Each row is a point on a tangle of strands that fork and nearly touch. The rows are in no order.
In the rows, 128 means zero.
Points whose rows are less than 104 apart are linked; no others are.
K200: [170 100 102 185 125 135 127 104 103 152 101 128 109 102  75 122 150 157
 142 143 177]
K590: [137  91 129 142 132 161 118 100 158 100 186  96 120 129  86  70 164 170
 123 141 170]
K541: [112 160 155 153 164 116  79 150 157  73 159 103 152 101 173 109 137 111
  93 157 198]
K747: [104 150 167 133  98 110 137 162 149  84 180 153 136 161 156 100 120 112
 118 115 116]
K490: [138 149 150 155  85 125 140 182 146  97 136 150  99 157 138 107 132 127
 130 128 139]
K251: [ 79 137 136  96  73 158 124 109 122 154 166 155  80 164 144 111 128 121
 123  84 104]
K448: [123 151  95  82 167 161 108 137 140 131 118 120 145  86 171 188 106  77
 153  89  97]
K312: [125 135 105 131 107 115 172 131 123 124 106  76 120 133  99 149 117 133
 119  95 139]
K667: [138 179 127 202  95  76 127 136 139 139  72 104 136 142 126 140 106 130
 106 126 158]
K834: [119 139 102 135 121  98 149 136 121 131 102 162 148 149 139 162 103  78
 128 105  71]
K324: [139 126 105 124 163  89 141 159 158 152  85  72 125 132 155 204 103 145
 158 103 129]
K277: [130 143  79 154  96  80 147 146 140 165  98 200 112 136 124 151 138  93
 122 113  97]
K237: [123  65 136  92 114 147 135 100 112 105 170 172 114 137 120  93 144 159
 151 105 123]
K63: [162  73  67  98 143 118 165 139 137 135  95 128 130 121 111 147 125 132
 145  99 104]
K231: [100 148 159 110 117  90 117 164  80 113 104 211 112 138 153 103 124  89
  90 160 172]
K373: [118 123 179 117 159 123 123 182 102  99 182 187 123 133 145 104 132  98
 108 164 175]
K443: [165 102  56 142 144 101 141 132 156 144  81 140 118 127 120 135 103 135
 142 100 149]
K70: [135 119  78 115  42 124 149 153 117 172 103 176  84 116 116 128 192 144
 134 131  96]
K473: [125 155 125 135 163 129  91 129 124 113 117 118 154  70 177 155  73 122
 153 123 179]
K480: [155  99 152 152 141 145 146 113 111 115 156  91 159 107  89 102 112 174
 135 156 147]
K455: [156 124 113 151 114  69 172 142 112 125  95 133 162 114 100 117  96 152
 126 151 128]
K220: [139 133 124  92 166 123 122  68 102 146 113 159 139 152 123 172 109 103
 138 120  60]
K351: [126 143 120 108 145 108 129 111 122 114 121 144 111 135 145 167 113 149
 169  90 153]
K306: [128 152 128 146 138 134 106 119 166 105 208  91 127 126 102  71 152 140
 107 129 181]
K904: [142 142 119 172 183 137  98 113 123 120  70 127 129 119 111  93 120 116
 107 187 200]
K930: [113 139 110  89 163  88 149 129 112 166  89 104 127 147 155 202 122  65
 113  72  70]
K246: [129 112 113 106 151 150 126 159 186 126 222  61 163  98 121 111 124 142
 134 126 120]
K657: [140 163 101 182 155 106 118 127 146 161  59  79 183  86 123 147  83 128
 125 179 134]
K806: [108 134 116 140 151 120 114 150 174 113  90  77 145 117 172 187  89 145
 163 138 138]
K818: [109 160 133 119  98 116 125 115  94 123 133 173  90 122 136 126 130 142
 149 113 168]
K997: [172 150 171 160 139 136 120 125 121 124 108 128 119 152 101  56 127 151
  97 162 179]
K586: [134 133 129 125 137 173 136 146 138 115 188 147 128 142 134 138 126  66
 127  82  88]
K412: [ 73 162 140 121 113 115 109 100 122 108 132 157 123 158 170 172 123  95
 133  88 104]
K517: [136 177 115 213 112  90 117 106 128 177  61 129 119 143  96 115 135 142
 102 163 162]
K28: [132  93 123 120  76 135 104  88 109 182 101 207  85 161 121 129 173 138
 139 162  54]
K691: [149  96 145 121 152 137 146 148 112 120 151 124 164  85 126 125  89 166
 168 160 127]
K887: [116 144 116 115 155 159  98 159 128 139 126 140 156  55 173 168  79  92
 170 130 126]
K428: [156 132 138 147  73 153 120  90 124 164  83  99  99 153  92  75 172 202
 116 148 139]
K5: [ 88 156 144 151 124 115 119 129  84 109 145 168 122 107 146 137 104  93
 134 125 178]
K37: [148 142 162  89 142 139 119 101 121  97 155 200 126 164 132 103 139 107
 128 132  80]
K19: [122  92 113  80 163 169 142 115 126 123 145 137 146 115 123 170 143 110
 157 141  50]
K51: [160  89 135  83 100 153 152 124  96 153 148 141  89 151 111 132 160 132
 137  51 101]
K172: [179  59 110 129  99 112 145 118 105 180 119 186 131 132  92 157 190 114
 133 109  55]
K97: [152 153 140 100 184 166  97 115 126 111 149 175 155 112 155 147 123  76
 144 147  76]
K119: [147  51  94  85 159 134 159 146 129 146 107 128 137 128 126 177 147 122
 161 122  49]
K380: [122 167 123 168 178 176 112  77 145 131  92  80 162 146 103 106 133 125
 116 146 130]
K705: [145 122 113 122 122  86 124 151  99 141  93 223  86 120 128 101 143 137
 135 165 176]
K562: [ 91 143 143 153 118 100  98 135 140  81 110 165 129 149 198 142  97 105
 133  96 140]
K234: [138 140 170 155 127 120 124 165 150  83 136 131 121 153 134  68 122 132
 101 160 179]
K269: [ 98 117 111  76 147 109 175 143 108 145 109  71 143 122 141 168  88  93
 115  78  94]
K668: [111 149 143 178 134 124  83 128 168  85 117 106 126 143 181 132  92 125
 123  99 180]
K830: [120 111 111  95 156 134 125 156 162  98 232 131 166 102 132  84 136 119
 130 140 111]
K99: [135 145 119 122 141 149 136 138 187 107 181  32 145 133 113 115 134 128
 103  98 142]
K79: [107 152 144 165  82 154 113 129 166 122 172  96  95 152 107  60 158 149
  94 151 167]
K512: [161 109 110 104 126 164 155 130 102 130 143 159 122 136 106 134 141  91
 130  85  78]
K518: [ 97 101 125  97 131 127 130 115 142  98 220 155 133 135 121  86 143 140
 133 115 128]
K469: [101 172 166 109 121 146 107 112  77 122 172 206 104 125 130 112 161  79
 110 148 125]
K767: [166 142 129 110 131 123 123  62 103 152 113 141 117 156  82 170 143  95
 106 139  49]
K83: [ 67 151 119  80 154 128  92 106 150  74 149 139 177  91 196 146 116  94
 123 120 104]
K846: [114 160 170 169 136 112 117 128 172  95 166  66 162 151 137 111 115 154
 112 148 148]
K602: [140 159 108 190  66 107 127 137 129 183  82 127  85 127 101 114 154 165
 120 167 160]
K248: [164 124 103 129  75 134 146 140 105 159 116 200 100 129  97 128 191 101
 123 131  63]
K53: [115 176 182 183 185 133  60 137 148 106 130  83 180 116 165 100 146 101
  58 176 178]
K582: [103 110 105  95 136 147 153 145 171 102 172  74 118 144 126 132 131 109
 116  76 122]
K744: [137 116 165 153 106 135 152 113 101 137 174  87 124 133  90 120 120 172
 135 109 155]
K788: [128 155 128 133 109 148 150 116 152 112 138  52 114 148  89 111 140 139
  96  96 150]
K848: [178  66 108 169  96  90 159 140 118 177 111 115 120 123  84 156 156 170
 143 109 131]
K825: [127 107 132 115  81 132 114 127  76 177 108 237  87 137 134  87 158 123
 125 177  96]
K884: [127 149 103 135 178 158 109  79 144 118  84  75 166  98 112 106  97 141
 123 166 158]
K777: [151  97 100  86 165 146 141 119 105 107 126 178 144  95 125 139 131 128
 169 140 100]
K432: [112 143 166 104 144 118 110 139 144  81 184 191 146 156 162  82 133  84
 103 134 104]
K219: [106 175 171 193 128 115  90 106 109 129 100 120 118 138 133 106 110 127
 102 158 208]
K713: [140  56 133  96 138  90 151  81  87 192 101 137 117 168  99 175 166 117
 115 112  35]
K519: [127 176 167 187  97 110 131 137 149 112 111  78 131 167 127 131 112 147
 114 123 147]
K206: [ 99 135 129 147 137 128 115 111 167 119 125  54 116 164 150 148  87 130
 124  72 168]
K221: [151 153 150 124 151 157 125 180 151 107 183 136 158 117 171 145 106  90
 142 103 102]
K435: [ 96 159 155  92  82 144 114 115  78 144 165 200  83 121 144  96 153 139
 134 137 137]
K531: [145 134 147 137 159 162 139 142 156 174 105  10 162 118 108 155 100 153
 128 146  98]
K970: [172  31 117 115  93  99 153 131 101 184 115 143 117 135 105 160 182 146
 150  76 103]
K709: [125 147  89 150  72 105 153 147 126 141  98 138  97 133 114 137 130 122
 126 106 137]
K751: [154 114 156 116 154 107 139 172  89  97 121 173 123 120 117  92 127 130
 112 179 191]
K856: [145 113 125 105 145 111 143 137  91  99 119 206 117 111 120 113 151 137
 152 154 143]
K240: [ 88 162 130  97  99 111 139 105 102 151 115 137  95 168 133 182 148  92
 119  84  79]
K335: [124  72 132 135  86 150 137  96 118  98 135 114 119 117  80  72 162 179
 126 153 162]
K259: [136 140  93 187 139 129 146 112 133 150  74  68 154 117  83 144 114 133
 117 154 128]
K895: [142 120 105 173 162 131 119 135 152 104  89 121 122 128 125 119 103 143
 148 169 171]
K928: [133 122 118  96 148 132 173 144 121 142 123  28 138 109 112 152 102 121
 107  88 129]
K15: [151  59 121  82 154 157 144 117 131 108 162 119 129 124 123 118 123 163
 161  91 127]
K239: [128 120  97 116 163  66 165 162 129 178  93  91 109 137 144 205 126 104
 131  73 115]
K8: [158 121 162 177 127 149 126  88 127 139 105 104 126 165  83  84 148 183
 125 149 139]
K666: [133 145 127 132 190 162  94 126 136 105 108 101 155  69 126  97 110 124
 121 197 190]
K165: [141 144 119 182 155 157 142  85 123 170  75  65 155 160  75 129 144 132
 111 126 103]
K799: [ 75 153 132 122 155 118  80 140 142  72 177 132 170  69 192 132 125  95
 115 132 165]
K947: [118 165 153 114 170 144  95 114  99  96 153 197 134 119 148 142 149  59
 121 159 116]
K948: [130 156 123 104  87 107 128  86 113 179  95 157  92 176 105 160 158 101
 103 124  45]
K256: [105 132 130 102  95 119 115 176  92 137 100 200  71 127 145  84 142 119
 104 183 192]
K12: [126  99 154 106 138 136 158 125 116 139 201  56 126 128 106 149 130 160
 130  78 141]
K982: [133  54 125 119  70 150 131 119 123 123 127 146  88 138 114  98 162 175
 154 113 142]
K534: [100 141 126  77  44 162 134 131 130 153 155 126  72 147 155  91 142 173
 126 100 126]
K291: [141 142  77 146  39 119 134 160 132 193  95 139  74 108 130 124 175 179
 132 158 139]
K20: [ 86 133 107  81 141 138 127 139 158  91 132 108 172  83 164 140  89 118
 140 131 110]
K820: [ 77 123 126 109  98 140 141 134 154 120 153 117  86 178 142 138 129 116
 128  67 119]
K417: [106 131 117 121 138 124 141 139 119  95 126 156 163 113 150 129  84  91
 136 131 107]
K292: [128 148 120 157 130  94 144 144 125 121  88  97 183  93 131 131  61 130
 124 158 134]
K68: [173  72 104 183 144 123 141 125 120 169 103  94 137 108  89 159 123 170
 157 140 142]
K999: [ 96 147 130 110 143 142 115 139 168 109 151  64 176  73 139 131  93 147
 137 166 139]
K861: [138 148 161 140 148 136 136 175 116  96 188 141 145 101 140 120 119 105
 133 143 155]
K268: [141 131 126 106  45 150 136 123 132 160 106  87  78 148 116  85 144 194
 113 107 142]
K441: [103 113 112 146 147 131 132 125 167  94 114  91 121 144 132 155 112 160
 162 143 149]
K199: [135 166 131  79 175 163  85  97 144 123 122 124 154 116 161 192 125  70
 132 129  56]
K145: [124 102 153  97  99 138 134 113  94 113 141 215 110 147 115  85 164 125
 127 161  82]
K842: [163  59 124 154 140 120 150 144 101 139 131 144 141 104 116 154 119 168
 183 146 121]
K676: [119 153 157 125 118 106 146 157 161  77 168  92 166 137 150 123 105 139
 120 116 122]
K140: [160  58 136  84 123 137 150 118 113 136 135 102  93 151 114 126 142 170
 143  57 141]
K674: [118  62 128 110  95  99 136  93 103 182 101 178  99 183 116 154 148 146
 143 112  55]
K275: [115 144 139 133 132 154 119 151 178 141  99  42 175  86 122 138  85 152
 136 182 108]
K474: [125 118 111  92 136 113 135  85  95 143 113 181 114 147 126 143 110 128
 153  88 110]
K103: [105 186 187 179 167 129  84 107 135 108 113 109 151 154 135  87 147 125
  83 176 178]
K382: [ 89 140 154 111 151 129  50 168 157 110 152 118 178  31 209 115  94 111
 110 151 162]

A fork is a point with three links. Follow the links from the first point to the second and name the forks in between, in order.
K777 / K667: K856 > K237 > K99 > K747
K531 / K667: K20 > K312 > K99 > K747
K269 / K291: K312 > K99 > K747
K887 / K767: K818
K534 / K15: K99 > K237
K246 / K705: K237 > K856
K997 / K269: K99 > K312
K119 / K140: K856

Follow the links from the first point to the second, and from the first to the third. Name the last point that the two ways share.
K145 / K237 / K380: K99
K83 / K140 / K70: K99
K602 / K541 / K28: K747
K930 / K221 / K531: K312
K335 / K68 / K751: K237
K834 / K806 / K846: K312
K28 / K842 / K237: K747
